Points on a hilly landscape, in no order, each with its height.
A ball rolls from a point to the lowest of its 2 nearest points, and stops where none of them is lower. Distance is the straight distance between rows; heights are no part of it.
gev: -29,-16,22,-13,-6,16,18,3,0,10,17,-12,0,11,12,4,-20,-1,2,20,13,2,-12,36,14,6,12,7,4,-14,-3,-28,-1,16,38,37,-4  (h 64.7)
zim: -19,4,0,-1,-2,6,2,19,3,10,22,-11,-4,14,4,-3,-4,7,-17,-5,-4,14,7,-15,3,-19,-4,-3,1,-18,1,1,-22,6,15,-3,-22  (h 34.4)
nemi: -2,35,-16,-3,-21,3,-14,-6,-26,-9,-17,-7,24,-1,-1,-9,-8,24,6,11,2,25,17,-4,34,-9,4,-9,20,-15,28,10,-1,2,29,-25,-14  (h 48.5)
Puz: 0,-22,5,17,22,10,5,-33,7,-1,4,17,27,-15,33,10,-25,-15,17,2,20,-21,-39,23,5,24,-12,9,3,-26,-17,2,35,-15,-9,22,33  (h 92.0)
kun: -9,-12,6,12,35,18,11,-4,-15,6,1,7,-16,-3,9,-16,9,-25,-10,-22,-1,-32,-19,-13,-5,-20,4,3,-27,-8,12,-43,-3,35,-30,5,-17  (h 38.9)
dapo: 18,8,-14,20,21,-5,4,-1,9,0,-3,24,20,-17,16,-18,7,-2,-8,-30,-13,-35,-4,-8,6,19,-13,8,2,0,-4,15,4,6,-46,-19,0  (h 65.3)
reli: -11,1,10,-33,1,6,18,13,5,-1,8,-6,-21,2,-25,16,0,2,-1,14,-4,2,-8,21,-6,-2,14,1,-4,14,-14,-29,1,6,11,17,-3  (h 5.4)
sopo: 11,17,-15,11,7,10,15,-7,3,-9,7,-5,27,-2,4,-6,-22,-5,9,-8,2,-15,-4,8,-7,-6,-16,-7,-2,-14,27,6,-11,-32,-18,0,-6  (h 57.5)
Minu: 0,17,3,15,-15,-22,-12,11,8,-13,16,2,-16,22,-15,-5,1,-1,10,-21,-5,14,16,-3,1,-8,1,-2,-20,28,17,37,-13,3,1,-7,-7  (h 87.6)
pupu: -11,34,-13,1,-17,-1,-16,21,-13,-26,-6,0,14,8,-12,4,4,30,-14,-22,3,24,15,-24,9,-6,12,-12,4,-14,1,25,-8,12,19,-28,-11  (h 50.0)
zoka: -13,-15,20,-35,-24,21,19,8,-7,10,-4,-9,4,-14,4,17,-16,26,-5,16,1,11,-2,16,-8,25,13,-1,5,4,4,-19,-9,16,55,17,-9  (h 68.6)
Tuni: 0,26,25,-1,-16,6,0,-13,-10,9,1,-3,29,6,1,-13,-15,4,32,-13,19,20,-8,33,21,8,1,14,18,-8,14,12,8,-8,16,2,15  (h 79.0)
tuku: 9,19,-15,-2,24,19,-9,-7,-11,-28,-26,7,29,-9,3,-15,0,15,-9,-1,13,12,-1,-8,7,5,4,-4,4,-28,17,9,-18,2,3,0,-1  (h 50.1)
lat: -17,-6,10,-2,-9,5,5,-14,-8,8,-15,2,-22,1,-3,3,-1,-11,-8,10,-11,-11,11,4,-4,-31,-10,-1,1,13,1,-22,10,1,-23,-4,0  (h 61.1)
dad: 35,-3,-19,-2,-12,-14,-15,7,20,-20,-6,15,-8,-20,-11,-15,17,-23,0,-23,-17,-25,18,-31,-19,-11,-7,-14,-12,17,-26,21,8,-7,-29,-25,5  (h 44.5)
biz: 3,-19,-16,6,26,5,15,-16,-1,16,-2,1,0,-8,28,-3,-31,-11,1,6,7,-16,-23,0,15,7,-22,10,-6,2,-7,-22,36,-15,-31,-3,11  (h 52.2)
Bafeg: -9,-3,2,-5,7,2,10,-18,-4,15,6,-5,-9,-9,-12,7,-11,5,10,25,2,2,1,45,17,8,21,13,19,3,-5,-37,33,-3,14,8,12  (h 52.1)
bunid: 18,18,-11,29,20,-5,-2,7,-1,-14,2,0,21,4,-4,-17,6,-9,0,-31,-12,-22,-4,-9,15,14,-5,10,-5,-10,24,20,-4,1,-31,-26,-19  (h 71.4)
Nez: -14,-9,17,22,-12,-8,10,-23,-8,3,-1,-7,-16,12,-5,5,-14,-7,16,27,11,11,0,31,0,-23,-18,-1,10,0,8,3,0,-12,-19,10,3  (h 70.2)
Mosov: 8,6,-12,-7,-7,2,-11,16,-15,-5,-14,-9,26,-4,-8,-1,8,31,9,10,-8,19,10,-8,-4,-4,18,-10,-3,2,14,14,-18,-12,33,-16,-10  (h 21.7)
durog: 23,-28,4,-14,34,7,8,-15,-4,-4,-13,19,-25,-14,30,21,-4,-13,-15,7,-14,-20,-13,-8,-20,27,-5,3,0,-8,-10,-25,11,0,-22,32,23  (h 79.7)
gigik: -10,-6,11,8,10,-5,3,-6,12,-4,2,-4,-21,-1,-2,1,-9,-15,8,19,3,0,-2,30,20,-1,16,17,7,17,2,-20,16,-5,-6,11,6  (h 55.9)
rokig: -2,-13,-4,6,24,-10,26,-11,31,11,1,-1,-10,-2,-11,7,4,-27,-3,20,14,-13,-11,2,-1,-1,1,0,7,-3,-7,-33,19,6,-37,17,5  (h 76.1)
Kog: 4,9,-7,-3,-14,4,-26,25,13,-6,-1,2,3,4,-15,-7,37,5,-14,7,-4,17,15,-31,-4,-11,33,-9,-12,-13,-8,13,-23,-1,32,-1,-17  (h 23.4)
vur: 15,30,-5,20,-8,-10,9,-3,-1,2,11,-4,5,2,-1,-4,-8,-19,29,0,4,-18,9,0,-8,-3,-28,-9,19,1,19,20,6,-25,-34,-7,-16  (h 51.7)
negev: -2,20,-20,-11,-13,16,-26,18,-40,-15,-13,4,28,-9,17,-4,1,19,11,-17,-1,4,13,-7,18,20,9,13,-7,-6,21,26,-9,1,27,-17,-6  (h 41.1)
kisat: -19,3,3,-13,-15,10,30,-12,1,20,7,-15,9,4,7,18,-26,22,5,3,27,27,-21,15,10,8,7,-7,25,-17,7,-8,6,-7,31,16,17  (h 49.3)
vilaf: 6,7,-9,-13,5,-3,-16,23,-9,-16,2,3,0,-5,-25,1,30,-3,-3,-13,-7,0,14,4,-14,-15,29,16,-13,-1,-9,-5,-11,10,8,-1,-5  (h 10.2)
daked: 4,43,13,-13,-21,1,-9,-10,-20,15,-2,-2,30,-5,2,-14,-16,10,41,-15,14,11,-6,22,21,14,-26,12,5,7,15,28,21,-16,-12,-10,14  (h 81.2)
bemi: -17,-7,21,24,5,12,20,-17,23,1,12,-8,0,1,-1,19,-32,2,26,17,32,5,-36,31,10,10,8,-8,12,-6,-1,-11,22,-4,15,24,16  (h 56.0)
demas: -8,-21,10,-2,-7,-1,-22,-29,-5,4,-17,1,-19,0,20,11,9,2,-6,15,-11,4,-1,10,-5,-14,-24,6,2,3,10,-8,-1,-10,-10,-8,-4  (h 64.4)
safik: -8,-7,-20,-25,-19,12,0,34,-21,-10,-4,-15,19,-16,8,-7,-3,28,-3,-3,11,10,25,-24,8,23,31,3,-4,-5,10,-2,-11,23,57,4,-13  (h 21.3)
zule: -5,-4,29,-3,-7,-3,-7,-27,16,6,-14,-2,-16,-1,-5,20,-2,-5,9,22,-3,19,-1,25,-11,-14,-21,-14,-4,24,5,-2,-8,-11,0,5,9  (h 67.4)
suze: -12,-26,-12,13,42,1,24,-1,26,16,1,7,0,-11,7,-21,-3,-10,-22,6,8,-24,-20,-8,7,0,14,-4,7,-12,3,-42,0,31,-11,14,-23  (h 84.9)
labig: 3,26,-14,19,-30,-11,-31,16,-46,-11,-10,-5,30,-9,-8,11,13,48,12,1,2,21,19,-33,4,-19,11,-3,-12,-3,4,35,-2,2,33,-24,-21  (h 43.7)
Nos: -4,-11,-11,-26,-24,6,22,41,-28,5,24,-3,-16,6,-4,6,-9,13,3,0,-8,-4,13,-9,-16,-11,26,3,-18,5,-13,0,-12,5,19,5,-16  (h 60.6)
Zuz: 25,4,-9,-7,-16,-8,-39,5,17,0,-14,5,15,-13,-2,-6,25,7,-9,-1,0,17,11,-18,-6,12,-9,1,-6,-3,-14,32,4,6,7,-15,35  (h 29.2)
Toz: -6,-13,2,-15,17,5,-2,-17,-21,4,-10,12,6,-12,13,-8,-11,-2,1,3,-11,-8,5,16,2,9,-4,4,25,-5,0,-11,6,-13,-10,1,4  (h 35.7)
Sanuv: -23,-20,30,-26,-10,19,30,-4,-11,16,-1,-6,-18,12,6,31,-20,7,5,33,12,9,-10,22,-2,5,8,-9,0,0,-4,-27,-2,12,37,20,-16  (h 66.8)
gemi: 23,-1,-3,4,-5,-2,14,-5,10,2,4,-8,-25,4,-7,18,-9,10,22,10,-19,-17,-11,6,-22,-9,-7,0,-13,26,7,-8,9,-30,-16,-3,8  (h 26.5)
mivu: 3,-17,15,-29,-19,10,8,-2,-5,5,-17,-7,3,-4,3,23,-14,17,9,14,-7,-6,-2,16,-12,32,31,-5,0,25,0,-6,11,-10,31,16,7  (h 70.5)
baz: 13,-4,-12,2,-8,-32,-1,2,25,1,8,8,-23,-2,-19,-29,15,-20,0,-14,-12,-34,11,-15,-18,-4,3,-8,-10,31,-25,6,18,-11,-25,1,-6  (h 39.3)
Gapak: -15,4,-4,-2,-5,0,-8,12,-10,-2,2,0,-18,17,-4,-9,17,0,-13,-2,-2,11,11,-27,7,-31,8,5,-17,-6,4,-4,-12,19,-2,-21,-30  (h 40.6)
pulu: -2,3,-1,15,7,-11,-8,-4,11,-10,-16,-4,5,19,-2,-12,11,-15,-5,9,10,37,13,-7,10,-17,-7,-4,0,-13,8,14,-24,11,2,-7,-5  (h 78.8)
Ziko: -18,-8,-10,-14,0,-3,6,15,12,19,23,-7,0,4,-11,-13,10,-11,-14,-1,-3,-6,10,-4,6,-1,5,7,-12,21,-12,-20,15,4,6,-15,-11  (h 9.5)
Dinug: -4,-16,-7,12,27,1,7,-3,-1,26,4,-1,5,7,27,1,-4,-10,1,2,11,-13,-19,-3,5,23,-5,15,-5,-5,10,-21,10,-5,-19,11,6  (h 45.8)
Neges: 10,-21,8,-22,26,-2,10,-1,13,-6,-13,12,-10,-4,17,15,-13,-9,0,1,6,-7,-11,9,-15,30,1,5,-10,6,-21,-13,20,-7,-8,12,33  (h 77.1)
luvo: -6,-5,-21,-16,-13,14,-1,23,-23,-7,-3,-5,10,-13,-6,8,13,36,-10,13,-6,5,20,-22,-5,-15,29,-1,-4,-5,2,-6,-17,9,37,-6,-27  (h 16.4)
Zuv: -19,-24,2,5,29,27,2,-9,-9,-10,-6,3,-3,-3,12,-9,6,-10,-14,12,0,-13,-14,6,1,0,7,7,-15,-19,27,-39,-16,37,-8,37,-12  (h 94.0)
Gavad: -1,1,0,6,-8,0,-11,-15,-13,-11,-18,18,-7,-14,17,-10,1,-8,-19,-3,-20,-15,11,-8,-4,-23,-16,-2,-4,0,-1,-1,8,4,-34,-22,11  (h 57.0)
tuzig: -26,-1,25,12,-24,-17,6,-7,-15,0,3,-10,-4,28,-3,3,-14,-8,2,5,8,20,8,17,-2,-26,-9,2,-1,5,-3,-6,-17,1,-2,7,-10  (h 72.6)
gaguf: -8,15,-17,1,1,-3,10,4,23,9,17,-8,24,-6,-8,-20,4,-4,-28,-16,2,-14,7,-6,21,18,12,7,-4,2,3,-13,5,9,6,-7,-16  (h 21.1)
bosu: 15,-2,5,-15,-9,0,-6,-1,11,-14,-1,10,-25,-3,-16,16,2,5,3,0,-24,-3,2,12,-19,-1,4,0,-12,23,-11,1,17,-12,-12,-7,13  (h 20.5)
pado: 16,-1,-2,-20,-19,-4,-31,11,-17,1,-10,0,-1,-3,-10,20,18,38,16,23,-9,32,12,-15,-18,-3,15,-13,-10,6,-8,8,-12,-8,41,-9,2  (h 25.9)
tigu: -5,26,4,-15,-37,3,-14,-1,-32,-4,-12,1,22,11,15,-3,-14,19,17,-23,8,20,9,1,29,15,24,2,-8,-4,16,29,-6,6,32,-18,-11  (h 37.0)
tofug: -5,-17,15,-4,-8,7,15,4,-11,0,-14,-2,9,1,8,18,-22,10,-2,-6,-15,-15,1,6,-16,21,13,-2,5,8,10,9,-15,-11,25,16,11  (h 72.5)
godil: -16,5,-8,-11,-5,15,10,17,2,-8,-12,-11,31,-18,15,-9,-9,5,-9,-14,20,7,19,-9,27,30,28,4,15,-12,19,-16,-7,25,50,4,5  (h 26.8)
ropid: 31,1,-1,-7,-29,-14,-27,-10,21,-6,-18,-1,-7,-6,0,0,11,-5,0,-6,-9,22,15,-13,3,0,-44,-6,2,16,-15,36,7,-8,4,-15,31  (h 34.1)
Buled: -9,10,-5,5,-34,0,-21,2,-30,-10,-16,9,9,-7,12,26,5,36,6,-4,-2,6,19,-24,-1,-9,15,4,-20,3,14,30,-11,14,29,-22,-12  (h 40.9)
zav: 10,-1,-4,3,12,-4,26,-17,6,13,18,-13,-4,13,-12,14,-22,1,21,11,-7,-1,-24,28,-19,0,-12,-15,7,10,-2,-11,14,-32,-13,-8,14  (h 33.2)
Suve: 9,10,-14,7,2,-8,-22,29,6,-18,7,-6,-8,15,-37,-16,35,-1,-1,-6,-7,-2,13,-27,-18,-27,27,-2,-23,-13,-6,15,-23,8,2,-6,-23  (h 17.7)
Gazo: -5,-9,-2,-3,14,8,11,22,5,20,10,-15,-24,5,-11,-5,25,-2,-6,9,-20,-10,2,-2,1,-10,2,15,7,-6,-7,-23,-22,17,-5,-4,-26  (h 26.1)
tosog: 0,-20,2,10,31,-13,12,-17,24,14,11,11,-17,2,6,6,-17,-15,4,-1,7,-14,-38,16,0,11,-26,4,-2,6,-24,-35,41,-22,-14,0,9  (h 58.2)
metum: 4,23,2,-3,-26,-18,6,1,-2,-5,20,-8,1,23,-9,-3,-13,6,24,-15,-5,16,8,7,1,-10,-11,-12,-15,17,5,32,4,-21,5,-6,-1  (h 85.5)
sel: 25,3,4,3,-26,-16,-25,-4,17,-17,-3,-3,-31,-1,-4,10,20,-17,-6,0,-11,7,16,-9,-24,-9,-36,-13,-12,17,-18,27,-8,-4,-19,4,32  (h 39.0)
mafo: 1,-9,-10,-1,9,-6,-22,14,-16,1,10,1,11,-2,-18,-22,22,-15,-3,-31,-12,-14,8,2,-1,3,31,16,-24,-3,-4,-1,-14,26,-10,-17,-16  (h 19.2)
sasat: 5,-3,18,20,13,11,3,-25,-4,-2,2,8,15,-9,33,7,-25,-3,17,-13,14,-9,-20,15,15,20,-15,20,5,10,-7,0,32,-25,-4,11,36  (h 90.1)
bogo: -21,1,2,-11,2,9,25,18,-23,-1,15,1,-35,5,2,-7,1,7,-3,-9,8,-3,-4,-18,-2,-44,-3,-2,-11,-10,2,-25,-14,23,-8,-3,-36  (h 46.0)
Dorun: -1,22,-11,15,-20,-3,-48,20,-24,-25,8,-1,17,-1,-27,7,21,41,-4,-8,3,21,11,-31,-2,-15,17,-14,-13,-2,-1,45,-9,6,36,-30,5  (h 46.4)
pomu: 15,10,-4,13,-4,-18,17,-3,16,6,22,-24,-22,7,-30,4,-13,-2,18,4,-14,5,-3,21,-13,-13,-40,-23,11,5,-1,-8,14,-24,-19,-14,2  (h 40.2)
nazov: -8,4,12,-5,1,14,-3,-5,-9,-28,-11,4,-5,4,12,-1,-12,1,0,4,12,18,3,6,20,2,21,1,-6,-11,11,4,-10,4,13,18,-10  (h 58.4)
gabu: -15,4,31,31,6,6,19,-9,18,8,17,-4,-2,9,-8,10,-17,-14,11,15,15,4,-13,44,17,-3,10,9,12,17,1,-6,15,-15,0,28,6  (h 59.9)
vaso: -3,-10,-9,4,-11,6,-16,9,-26,-14,-18,9,-7,-14,22,32,8,31,-5,7,-14,4,4,-27,-12,-5,1,5,-16,13,8,13,-13,7,14,-13,12  (h 37.3)
Dovi: 1,15,14,3,-24,-14,-23,4,29,-4,2,-9,-29,15,-14,0,11,-3,-7,-2,-4,17,20,-15,8,-3,-8,-14,-1,33,11,29,-9,13,1,-6,12  (h 89.9)
fer: 17,0,4,0,-1,16,-1,-18,8,-3,-11,10,31,-25,31,9,-10,-1,15,-17,-11,-1,-5,19,9,23,-16,21,4,5,0,11,9,-15,-10,-4,29  (h 87.9)
potek: -3,3,1,-10,-4,5,9,1,2,14,0,-11,10,13,8,-1,-4,12,-9,0,14,20,-4,-17,2,9,-4,-1,8,-13,11,10,-12,-6,14,2,2  (h 40.8)
bar: 14,10,-18,17,-2,-15,13,-11,7,-1,5,-12,-21,3,-8,-4,-12,-18,22,4,3,-1,2,-3,-16,-28,-27,-17,14,0,9,-2,9,-19,-41,-16,0  (h 46.5)
Vite: 7,-16,12,-16,15,-14,17,-8,24,20,-5,-18,-9,18,-20,22,-9,-18,-2,21,1,1,-20,24,-21,18,-14,-13,-4,6,-22,-26,19,-10,-3,15,16  (h 68.3)
kar: -17,5,-10,-1,-22,-3,-21,32,-33,-8,20,11,4,12,-19,5,14,26,-1,-10,8,-1,23,-32,-22,-13,31,-24,-4,-16,-16,47,-15,2,31,-11,-14  (h 56.4)
Godek: -19,5,14,-15,-9,14,3,7,1,-7,0,-2,-2,9,11,-8,-4,-5,-10,4,14,9,2,18,23,16,28,6,6,-13,3,-14,-22,22,44,31,-22  (h 61.6)
gol: -21,-18,5,16,17,17,-3,-12,15,7,-11,-1,13,5,7,4,8,-12,-18,27,8,2,-13,1,6,2,7,-9,0,-31,15,-22,-16,21,2,34,-7  (h 91.7)
por: -7,9,-7,10,9,20,28,6,10,14,21,-11,21,-11,3,-9,-17,-2,-15,1,-2,-16,-6,7,10,12,6,1,26,-9,15,-17,4,12,1,8,-5  (h 32.7)
Zoz: 29,-22,-2,-16,12,-13,-4,-10,29,-10,-24,25,14,-12,10,0,-2,-3,9,-2,-5,-5,-8,10,-17,39,-2,-1,6,16,-30,10,7,-8,-5,7,24  (h 74.4)
firi: 4,-24,-4,3,11,8,26,-9,25,12,1,-11,6,-2,-3,4,-12,-10,-5,33,7,-5,-20,12,-10,7,1,-18,-3,-9,-5,-29,5,-14,-3,17,2  (h 72.3)
sab: 23,-18,20,-26,-6,2,-7,-2,7,0,-22,16,5,9,5,10,-4,1,9,-1,-5,6,-2,8,-17,34,19,-8,9,24,-17,13,9,-13,22,4,26  (h 72.2)
Gobat: -7,20,-14,-5,9,18,-1,0,-35,-20,-11,5,31,-6,15,-11,-12,-1,-1,-27,12,-3,1,-5,12,18,12,8,6,-22,18,5,5,8,14,-6,-11  (h 45.6)
ziri: -9,2,18,-15,-5,-4,17,-10,12,9,4,-10,-17,16,0,20,-9,2,-1,11,14,27,-5,-1,-9,6,3,-16,17,-6,0,2,0,-12,14,22,16  (h 45.4)
Pili: -9,25,-13,11,-11,-3,-4,7,-15,-15,-15,-3,9,-4,7,12,-1,35,-5,9,9,24,8,-31,9,-24,2,-10,12,-11,18,7,-5,0,2,-23,-7  (h 52.5)
gitoz: 10,-5,16,4,7,-20,-4,-15,9,-4,-9,15,-23,-1,0,14,9,-30,0,2,-7,-7,-4,13,-26,4,-15,-5,7,6,-20,-16,3,-3,-28,14,17  (h 21.8)
Neli: -12,-11,0,31,28,17,40,0,0,13,30,-9,-1,-6,3,-5,-16,-3,0,13,10,-24,-20,14,5,-1,4,8,19,-6,4,-27,22,0,-12,6,-9  (h 41.0)
Nukat: -4,16,-2,-14,-22,10,-5,16,-3,-4,4,-3,23,5,8,-11,-11,0,8,-28,8,13,7,1,23,32,33,2,10,-10,19,11,-8,18,50,5,-8  (h 32.2)
meduf: 18,11,-10,14,-10,4,-26,-6,1,-25,-14,20,-1,-6,2,-12,22,-5,-11,3,-15,-3,8,-38,8,-34,-14,-4,-4,-1,1,12,7,6,-22,-34,-1  (h 52.9)
Rumo: 17,-9,1,8,14,-21,10,-22,42,13,5,4,2,-1,-15,6,-3,-16,0,20,7,-10,-22,35,-3,9,-14,1,-13,19,-27,-24,34,-14,-14,8,16  (h 63.6)
loted: -18,-18,-2,4,-3,27,28,-11,15,12,4,-14,23,-2,7,17,-30,8,14,19,25,2,-28,21,6,14,10,-12,21,-20,17,-5,11,-6,20,38,13  (h 52.7)
kidat: 33,-6,10,30,6,-37,-18,-15,15,-3,7,2,-20,-7,6,-15,21,-37,4,-23,-20,-13,12,-6,-3,6,-34,12,-8,13,-3,14,4,-1,-37,-2,13  (h 52.0)
Rulan: 30,10,-23,19,-3,-11,-25,2,11,-25,-14,17,21,-25,-4,-18,27,-9,-18,-9,-14,-19,14,-45,-10,-17,-24,-19,-2,-4,-15,22,4,-3,-32,-35,1  (h 49.1)
Zinit: 21,-9,18,8,-14,-30,-22,-18,39,2,4,-10,-35,13,0,3,17,-40,-2,-4,-9,-9,9,-6,-7,13,-37,2,-10,24,-23,11,3,-10,-25,12,23  (h 44.9)
kur: 23,0,-7,6,12,-17,-13,-9,9,-1,1,13,1,-12,21,0,10,-8,-7,-16,-16,-11,7,-4,-7,16,-23,20,4,12,-11,18,6,-9,-38,-2,25  (h 58.8)
non: -22,-1,-1,6,18,20,23,-1,-10,4,11,-4,-25,8,4,-3,-7,-6,-7,-2,8,-11,-8,-4,4,-30,4,15,-14,-5,9,-42,-6,27,-15,5,-13  (h 46.7)
gep: 8,-12,2,14,24,-3,0,-10,-2,15,-5,-1,-10,0,16,-6,19,-17,3,-14,-12,-16,-8,-5,-2,6,8,22,-7,-7,1,-21,-9,5,-33,8,2  (h 38.2)
Teli: 17,22,-5,3,-16,-17,-12,5,1,-3,-3,-1,-14,-5,-18,10,14,18,-7,9,-2,20,23,-17,-3,-17,2,-15,15,21,1,31,5,2,5,-11,15  (h 92.1)
vozu: 1,-8,16,18,6,-21,-4,-16,7,4,8,1,-49,7,-6,4,7,-28,9,5,-3,-15,5,13,-13,-18,-32,-7,19,23,-3,-4,13,-12,-27,2,6  (h 13.3)
lebom: -10,37,-11,19,9,13,18,7,-24,-8,-1,0,34,-4,3,-6,-10,1,-5,-11,3,-12,-8,-4,3,-6,-15,-6,5,-20,27,14,-17,-3,-20,-13,-24  (h 63.3)
zamat: -2,-16,18,9,15,-12,-2,-28,0,8,-7,16,2,1,4,-3,-7,-25,5,3,-1,-7,-19,25,-12,10,-6,10,17,-7,-19,-10,8,-20,-15,14,19  (h 29.0)
ker: 7,2,9,-22,-5,4,10,10,12,-1,9,7,-34,-2,-32,16,19,5,5,12,-17,2,1,10,-33,-20,-6,-15,-9,24,-14,-11,-7,-10,-1,5,-8  (h 14.1)
Miz: 0,2,6,-10,-11,19,25,-10,-22,10,-11,-6,25,1,14,12,-26,14,23,-10,9,-3,-16,3,-9,22,0,0,12,4,30,16,-6,-17,21,18,2  (h 74.7)
zede: -9,10,-11,10,8,-5,12,7,-4,8,14,-7,6,5,-12,-12,4,-14,-18,-17,-2,-4,-1,-21,-14,-18,-12,-2,9,-21,5,-3,-13,5,-19,-6,-11  (h 25.0)
Pofu: 12,8,1,-7,-2,-3,-13,-21,-15,0,-15,15,13,-6,6,-20,-3,2,10,11,-4,13,5,15,10,-4,-15,5,23,-3,-4,13,8,-25,-7,-5,2  (h 40.3)
diz: 6,-6,-9,4,8,-19,-13,12,4,6,-4,2,-5,10,-7,-9,23,-8,-11,-13,-1,-2,13,-27,-12,-8,-22,-6,-7,0,-10,11,-18,-9,-20,-15,5  (h 13.0)
fided: -1,-15,6,-23,7,-2,8,23,30,21,27,-11,-21,6,-26,-12,23,-7,-17,1,2,-8,13,-1,3,-9,7,16,-11,16,-20,-29,-13,25,-4,-9,-23  (h 20.4)
pep: 7,2,-14,-5,1,-6,-38,6,-3,3,-20,0,7,3,4,5,33,2,-17,-2,-3,12,14,-32,-12,10,2,11,-10,-13,-4,15,-8,2,1,-10,5  (h 22.9)
vaf: -10,-5,14,20,27,-17,2,-11,19,8,12,7,-30,3,-7,-8,2,-25,-8,-9,4,-17,-3,12,4,-14,-30,1,-1,27,-12,-28,26,6,-26,4,8  (h 23.5)
Mar: 6,-18,-11,4,27,2,-8,5,-6,5,-6,8,9,3,-1,-18,18,-12,-7,-23,-15,-34,-5,-12,-18,-3,12,11,-24,2,3,-22,-18,24,-22,1,-16  (h 28.9)
kep: -15,-14,4,31,31,-13,26,-13,34,26,15,-1,-6,-5,0,-17,6,-29,-7,9,20,-29,-15,7,14,-7,3,2,11,0,-5,-31,8,24,-27,20,-16  (h 80.5)
panof: 6,30,11,5,-29,-16,-5,-21,-6,5,1,-12,9,4,-3,-3,-28,9,31,1,2,16,0,16,29,-12,-29,1,-5,17,15,35,21,-23,-8,-12,6  (h 83.3)
dini: -18,-3,-9,10,13,8,24,-2,-11,20,20,-16,3,-8,-5,-4,-23,7,5,17,18,-3,-13,32,27,7,11,20,19,-16,-5,-28,25,-12,-8,4,2  (h 47.4)
vever: 7,-3,-1,-4,7,-14,-2,-10,21,-1,4,19,-24,0,-12,-23,12,-27,-16,1,1,-18,10,-3,14,-12,-9,7,-3,18,-17,-10,19,-6,-23,-7,-5  (h 33.0)
fenuf: -4,-15,-7,-15,-16,1,-21,32,-17,7,4,-4,-14,14,-20,3,21,25,5,15,-18,12,5,-13,-16,-6,10,-7,-23,13,-14,29,-20,-9,29,-16,-7  (h 29.6)
fip: 20,-20,-3,6,14,18,8,-19,8,-3,-9,11,-1,-27,25,25,-9,-3,-12,-2,-9,-16,-16,5,-11,22,-24,1,15,-6,-14,-5,18,3,-35,15,45  (h 82.7)
nake: -5,0,10,1,-4,4,8,-21,-8,4,-8,8,14,5,21,13,-33,19,25,-2,11,15,-3,28,9,9,-2,14,15,3,20,19,-3,-15,6,6,14  (h 76.8)
subo: -7,-5,4,-34,14,17,19,28,-5,14,14,-3,-28,-6,-15,5,8,12,-21,13,-15,-8,-11,6,-11,-9,2,4,0,-4,-15,-41,-13,25,17,10,-24  (h 15.7)
Vuv: 14,-22,-6,-6,13,17,-4,-15,5,4,-19,13,27,-28,31,7,-4,-5,-4,-6,1,-6,-23,0,1,40,-8,13,9,-10,-2,8,11,-1,-13,16,37  (h 85.4)
Mitu: -18,2,23,15,-1,-21,-1,0,7,1,3,-11,-4,30,-6,-9,1,-28,-11,1,17,18,12,8,20,-13,-14,0,-3,-11,4,-4,-20,13,-14,2,-6  (h 75.6)
Mopa: -19,13,-8,-2,-10,-2,-18,28,-19,-21,19,4,-9,-2,-21,-11,12,21,-14,-18,1,4,22,-23,-6,-21,22,-12,2,0,-11,28,-20,14,5,-31,-16  (h 53.7)
mipa: 5,-4,-3,-3,14,11,-9,1,-1,-33,-26,13,6,2,10,-4,14,-10,-13,-7,-11,4,-5,-9,-1,1,12,1,-16,-10,13,-4,-15,8,5,10,-4  (h 54.7)
Lunaf: -8,-11,-1,-23,-3,3,-16,30,7,2,14,-6,-14,15,-18,-7,22,10,-16,9,-10,7,9,-11,-14,3,23,-8,-11,-5,-19,10,-23,2,21,8,-24  (h 28.2)
mima: 1,21,-14,30,40,10,13,-2,-1,-6,7,-6,29,-3,1,-18,-11,-11,-1,-23,-2,-33,-18,-7,16,-2,-11,-5,7,-26,24,-2,-6,8,-33,-15,-34  (h 69.4)
Bag: -5,-24,-10,-20,-15,2,-16,18,-19,-5,-3,8,-18,5,9,24,9,20,12,-3,-12,5,1,-20,-16,16,9,6,-19,12,-10,24,-5,-14,12,-10,10  (h 33.5)
zuben: -2,11,-3,-11,-10,-20,-17,8,3,-9,-2,0,34,13,-4,-19,10,-8,-12,-18,20,25,17,-11,10,1,8,-3,6,-5,5,26,-20,11,10,-8,7  (h 81.6)
dof: -13,5,-10,-22,-30,7,0,39,-26,-4,25,6,-1,3,-8,-1,0,28,-3,-10,4,5,12,-12,-4,-9,36,-4,-18,-17,-22,29,-14,17,42,-3,-15  (h 58.3)
Rinut: 16,36,-7,-8,-10,-1,-24,-14,-26,-1,-14,1,23,-12,-6,-16,6,21,6,-4,-6,17,13,6,23,-7,-18,-1,16,-17,8,24,2,-18,0,-29,-6  (h 44.6)
les: -14,-16,-7,5,16,10,18,13,29,14,9,-10,-1,-2,-1,-14,7,-9,-28,20,3,0,-9,-12,13,-1,11,-10,15,-24,0,-22,-18,20,12,26,-25  (h 88.8)

For each start below, name the point where the ball stops.
mima: reli
gabu: Ziko
Minu: mivu
kep: vilaf
pulu: vozu
Pili: vozu
fer: mivu
bunid: diz
